Points on a hilly landscape, in no order, each with its height.
From any point a climber takes the steepest step (rise divided by distance) to one of its 4 nearest points. It stops when none of these is higher. Distance is the straight distance between rows; heights are no part of it.
lifis (h 155): [-10 -22 -19  10   8  20 -15  28 -46 -32  -6  -7 -20  19  16 -14   4   0
  -6   6]
gapad (h 293): [  1 -18 -26  26  25  18  -2  16 -30 -27 -19  -5  -6  26  18 -19  -7  -4
 -13  20]
nazu (h 415): [-15   8  17   2  24 -17  15  -5   3  10   1  40  -2   9 -21   5   0   5
 -33  30]
Memi (h 466): [  7  11  -2  -9 -11   3  -6 -18  20  -8   3   7  -1  -6 -24 -15  11   1
   6   5]
Reto (h 598): [-20 -14 -14  15  19  -1  -1   8 -42  -7  -7 -17   2  12  42   5  -1  14
 -12  14]
zazet (h 570): [ 11   7  -3  -3  -7  -1  -2 -14  13  -4  -5   3  -3   3   4  -5  -6   3
   2   3]
Zosa (h 401): [-28  15  15  -2   6  -7  10 -24   1   9  10  17  10  -2 -19 -11  14   8
 -12  13]
zep (h 474): [ -4   0  34   2   7 -25  27 -20  32  31  36  16   1  -5  13  27   4   5
 -24   5]
Fud (h 540): [-13   5   8 -21 -27 -12   2   8  17  24  18 -12  29 -12  10  25  -6   5
  22 -36]
notud (h 586): [ 27  -8   1  -9 -19  -4   2  -3  39  -3  -4  -5 -17 -14   6   7 -12  -3
   8 -12]
big (h 549): [ -9  -9   6  15  29 -25   8 -11   5   2  -5  30   0  11   3   7  -9   3
 -35  21]
Topig (h 394): [-11 -18  -3  21  41  -9  18  12 -19 -15  -4  19  -4  24   4   5  -7  -3
 -35  33]
koba (h 824): [  2 -11  -6  21  13   3  -2 -15  11 -12 -13  18  -3  16   4  -4  -6  -5
 -16  13]
Nupe (h 637): [  0   3 -17 -10 -10   3  -9   3 -10 -16 -14 -13  -1 -14  -8  -4   7   3
  21 -11]
dele (h 393): [-21   0 -12 -20 -10   3   5  19 -32   9   0 -19  12   6  27  23   2   4
  17 -38]
neti (h 697): [-12   6  18 -16 -28  -5 -11  12  11  34  30   1  32 -19  -3  -4   6   3
  16 -33]
Duba (h 398): [-25   6   0   3  10   7   1   6 -34 -10   4  14  -4  11 -11 -24  10   8
 -15  22]
gan (h 464): [ 28 -25  -2  36  23   7   2  -6  15  -4 -20  -4 -18  18  20   4 -35 -10
   3  13]
Kot (h 581): [-15   1   7 -11  -6 -16  10 -12  -4  15  13  -7  14 -11  23  14   4  10
  -3 -15]
pif (h 390): [-24  20  26 -15 -23   0 -13  14 -23  30  21   3  34  -2 -22 -12  32   4
  17 -26]
tiru (h 380): [ 18   5  36  -2 -14 -20   8 -27  42  16  47  18  -1  -4  -8  19  -6   8
   0  -5]
vapil (h 369): [ 10  -3 -21  -2   0  14 -19  14 -12 -29 -26 -19  -3 -14 -11 -16  11   1
  15   1]
kizam (h 309): [ 24 -10  -9   2 -32  10  -6  21  23 -23 -30 -26  -1 -27 -15  11   3   1
  21 -13]
kir (h 475): [ 24  -1 -11   1 -24  -1  -6  -3  30 -11 -20  -9 -15 -24  -4   0  -1  -8
  13 -17]
ragun (h 400): [-18  -3   3  10  37 -14  18  -6 -13   1  -8  29 -11  14 -15  14  -2  -1
 -34  36]
kida (h 606): [ 42 -19 -15  29  15  18 -17  -1  28 -24 -21   3 -15   8 -22  -9 -22 -35
  10  17]
subid (h 328): [-22   9   7  -7   3   1  -3  -9 -20   1  10   8   4   6 -14 -20  11   6
 -10  11]
telo (h 545): [-12  10   5 -17 -12  -8  -7  -5   6  26  12   2  29  -9  -6  -6  10   8
   6 -12]
muzod (h 702): [-11 -17  -7   2   9  -7   4 -10  -8  16  -8 -11  -4   4  51  34 -24  11
  -1  -3]
lefis (h 832): [ 18  -5   3 -13 -24 -21   9   3  38  24   4 -23  -8  -8  38  28 -23   4
  15 -23]
Dagen (h 399): [-13   7 -15  -8  -4  11  -8   7 -37 -18  -4  -9  -6   1   5 -17  13  10
   3  -8]
Muvo (h 448): [ 10  -2  11 -23 -31 -14   3   6   7  13  11 -18  10 -15  14  17   1  13
  12 -32]
guki (h 407): [  2 -19 -15  37  37  12  -3   9 -23 -27 -15   9  -6  18  -9 -16 -14  -6
 -18  27]
luvuk (h 323): [-33  18   2 -12  -9   4  -2   3 -38  -1  15  11  -3   6 -29 -27  17  -1
   4  -4]
meva (h 322): [-21   0  -5 -20 -12  13  -3  37 -44   3 -10 -23  -3  -3  12   4  30  -5
  20 -32]
did (h 435): [  5   3 -22  -2  -3  16  -6  10 -15 -18 -21  -9   0   1   2 -15   9  -2
  12  -5]
bapo (h 373): [-26   6   8 -12  -9   7  -4  15 -33  18  11  -5  22 -11  -1 -10  15  -2
  14 -26]
Laka (h 337): [ -6  10 -18 -22 -28   6  -8  32 -12  -8  -8 -22  14 -19 -14   3  13  -2
  24 -28]
votiv (h 345): [-22  22  22 -24 -19  -4 -14 -14  37  17  27   8  27 -10 -43 -12  10   1
   7 -18]
todum (h 479): [-23   4  13  -1   7 -14  14  -4 -21  17  13   8   8   4  17   2   8  10
 -11   5]
zam (h 307): [ 31  15  42  20   7 -10  25 -31  34  14  20  26  -8   4 -12  21   0 -14
 -30  20]
Tonu (h 480): [ 36 -27 -25  20  17  10  -9   7   2  -9 -37 -17 -17   4  33  14 -28 -13
   4  -5]
mupi (h 751): [ 26   0   0  10  -5 -10   5 -15  31   8   9   8 -16   4   6  14 -20   2
  -5  -5]
dani (h 321): [ 29 -13 -27  19   7  10 -17  -5   7 -18 -33 -10  -3  14   9 -17 -16 -13
   6  13]
nisal (h 492): [ 32 -12   4  34  29  22   0 -19  34 -10  -5  18 -11  18 -25 -10 -23 -27
  -7  25]
sitip (h 378): [ 46 -16 -13  12  -7  16  -6   7  25 -18 -36 -12 -24  -4  10   6 -22 -15
  18  -5]
Gavir (h 473): [  6  -8 -23  -4   6  10  -9  19 -29 -21 -21 -22 -12   8  26   5   2   0
   9  -6]
zupat (h 396): [-36  24  18 -12  -4   2  -2  10 -33  23  28  17  21  -1 -22 -19  15  10
  -5   3]
Roki (h 562): [-12   8   7  -2   4 -19  16 -19   2  16  15   7  11   3  14  23   8   8
 -11   4]
vofud (h 541): [ -2 -13  -5  13  16 -13  -1  -8  -7  -6  -9  -9   4  14  29   6 -11   7
  -4  15]
Dulu (h 427): [  9 -11 -25  22  21  16   0   2  -7 -11 -20  -4  -2  12  23  -2 -17 -11
   1  16]
kivu (h 204): [ 13   8 -19  -7  -2  29 -12  19 -10 -39 -21 -14 -13  -1 -24 -26  11 -12
  23   1]
museb (h 229): [-13  12  -3   1  -5  33 -14   5 -36 -28   5   1 -22   4 -32 -43  21 -11
   3  16]
Tetud (h 265): [ 11   0  -1 -14 -32   0  -1  29  26  -5  -8 -31   6 -26  -6  16   5   3
  25 -30]
pimu (h 391): [ 17 -12  14  24  39   2  15 -19  25   0  -4  28  -8   7  -4  -1 -16  -6
 -27  31]
zodov (h 487): [-29  16  10  -3  15 -18  10 -11   3  31  21  24  14  -5 -14  -5  14   7
  -8   6]
redit (h 595): [ 16 -15 -27   1  -8   4   1  -1  -9 -16 -23 -16 -15  -5  26   7 -10  -4
  15  -5]
Bita (h 462): [-28  16  13 -19  -7  -9  -5  -5 -16  30  18  13  26  -5  -9 -14  18  11
  -2 -15]
Lelo (h 630): [ 14  -6  -4  -8 -11  -8   3 -12  20   6   5  -4 -15   0  16   9 -14   5
   6 -11]
Fibu (h 388): [  4  23  16 -30 -26  -4 -23  -5  39   6  19   8  14 -18 -34   1   7  -4
  20 -28]
Zered (h 403): [  9  -7  27 -30 -45 -18   6  28  39  23  22 -20  21 -17  14  34 -19  -1
   9 -56]
teg (h 376): [ 13   3  26  10   9 -16  13 -26  24  13  17  16 -14   0   0  17   9  -4
 -14  13]
Bito (h 184): [  4   9   1 -16 -29 -11 -10  21  34  -8   5 -20  25 -22 -21   5   7  -5
  37 -34]
guk (h 624): [-15  -6  -2  28  25   9   4   5 -35 -14  -4  16  -8  18 -10 -10  -5   1
 -33  32]
Bopon (h 469): [ -4   7  21   3   5 -19  15 -25  34  10  20  22   5 -11 -19   1   2   3
 -16  12]
bolug (h 389): [ 32   4   7   0  -5  10  -3 -11  42  -1   9  10  -2  -3 -30 -12 -10  -7
  -2   7]
Nazog (h 429): [  4   1   2  12  28   0   9 -18   8  -2  -1  24  -2   9 -10  -5  -6  -2
 -32  41]
Vus (h 652): [-22 -17 -20   6  14   5   8   2 -29   4 -14 -13   5  13  44  16  -8  17
  -9   8]
Bem (h 472): [ 19   5  19 -13 -19 -10  -4  -8  43  11  19  -2  -5 -15 -16   0  -3   6
  10 -14]
dafu (h 461): [ 14  -4 -15  10   9  22 -11 -17   8 -22 -10   5  -8   9 -32 -26  -4 -19
   0  19]
Suro (h 361): [ -1  -7   7  22  44   6   5   3  -7  -2 -12  29 -11  28 -19   1 -13 -10
 -45  47]
Zoda (h 141): [ 18  -1 -12   3 -17  12  -9  30   0 -31 -45 -42 -13 -16  -5   4  14  -2
  32  -8]
mek (h 409): [  8 -31 -28  18  17   9   6   9 -18  -4 -26 -19  -8  14  40  15 -18  -6
   2  12]
Farok (h 15): [ -3   8 -12 -10   2  30 -12  36 -42 -32 -23 -33 -22   0  -3  -9  33  -3
  15  -5]
babur (h 208): [-11   1 -18  -6 -15  21 -22  18 -53 -20  -6 -11 -18   1 -13 -23  25  -2
  11  -7]
kad (h 280): [-30  18   2 -22 -19  10 -17  21 -35   8  14 -15   9  -8 -15 -27  34   0
  26 -21]
degu (h 476): [  9   1  37 -20 -27 -16   6 -15  38  23  24  -9   4 -13  17  25  -3   5
   2 -24]
zeg (h 589): [ 22 -10   9  29  15  -5  17 -14  29  12   0   4 -13   7  28  13 -23  -9
 -14  13]
zuk (h 569): [-21  -3 -10 -13  -2   3   2  10 -40  -3  -2 -16  -2  11  27   3   1   9
   4  -5]
Binu (h 478): [ 22 -12   4  23  27  27  -5  -8  15 -22 -15   7  -8  19  -9 -18 -24 -20
  -1  21]
Lala (h 326): [ -3   5  -6  10  10  15 -12   9 -26 -20  -2   4 -11  23 -22 -37   4  -5
  -1  15]
tobe (h 499): [-29  11  11 -17   3 -13  -5  -6 -19  37  22  -1  36  -1  26  10   6   7
   4 -12]
vibu (h 371): [ 29  -6  -9  -1 -28  -1   6  23  20 -15 -25 -27  -8 -16  11  15 -13   0
  19 -13]
Gaged (h 654): [-10   0   5  -1  11 -23  10 -11  -3  23  10  -1   7  -1  46  27  -9  14
  -6  -1]
gake (h 565): [-41   9  10  -7  18 -25  15 -10 -10  29   9  11  18  -9  22  22  -6   6
 -20  12]
Rab (h 436): [ 23 -14 -26  10  -1  17  -5  13 -17 -25 -36 -23 -11   4   8   1   4  -9
  15  -6]
Tis (h 355): [ 22   2 -27  -8 -18   7 -15 -13  21 -24 -16 -12  -9 -21 -29 -14   5  -4
  25  -6]
vub (h 471): [ -8  -7  -2  19  32   5   5   3 -18 -14  -5  22  -6  17 -24 -16   6  -7
 -30  30]
tava (h 465): [ -5   0 -23 -13 -14  -2   2  14 -21  -8  -9 -24   9  -5   9   5   3   7
  19 -22]
fod (h 591): [ 12   0  37   4 -15 -20  19 -19  38  31  30   5  -8  -2  36  31 -13  11
 -19  -2]
dumo (h 477): [-13   0 -14  -6   1  -6   5  -9 -23   6   2  -7  10   0  13   6   7   8
  -8   3]
sopiv (h 547): [ 14 -10 -19  25  32  23  -2  -5  -3 -12 -10   6 -10  10   4  -6 -26  -6
  -8  23]
rol (h 576): [-28   2  15   5  30 -24  21  -2  -5  24  10  26   7   4 -10  25  10   4
 -34  21]
Pamul (h 614): [ 26 -11 -17   5   4  -6   7  -9  26  -1 -11  -1 -20   3  22   6 -18   7
  -2   4]
vosuk (h 329): [-21  24   9 -24 -17  12 -13  -3 -10   4  30   6  15  -2 -41 -28  17  -1
   8  -3]
Kam (h 292): [-17  14   5 -18 -12  13 -18  15 -37  -7   2   4   6  -1 -25 -35  24   9
  12  -5]
kovot (h 701): [ 30 -13  16  -2 -12 -15  12 -12  27   7   6   1 -28  -7  46  32 -28   9
  -1 -10]
pitag (h 413): [ -8  23  -5 -17 -15   3 -10  13 -16   4  12   3   8  -7 -11 -16  13  12
  13 -12]
pur (h 720): [-24  16  20   3  11 -28  28 -23   8  25  28  42  11  -3 -22  13  14   0
 -28  16]
vig (h 387): [ -2  25   3 -23 -27  -1 -10  -8  19   4  11   4  18 -11 -42 -11  14   0
  16 -14]
fuzab (h 392): [ -1  12  15  -9 -13 -13  -1 -25  28  14  24  14   6 -15 -25 -14   8   1
  -2  -6]

Call two points neighbours if one is among the 4 nearest of the other. Go from one point of each pair to the other, from neighbour to neighbour, staying as high as possible. Name the lowest point that can't be avoided.
neti / muzod: telo
lefis / kida: Binu
muzod / pur: gake
koba / lefis: zazet
mupi / lefis: kovot
pur / redit: Gavir
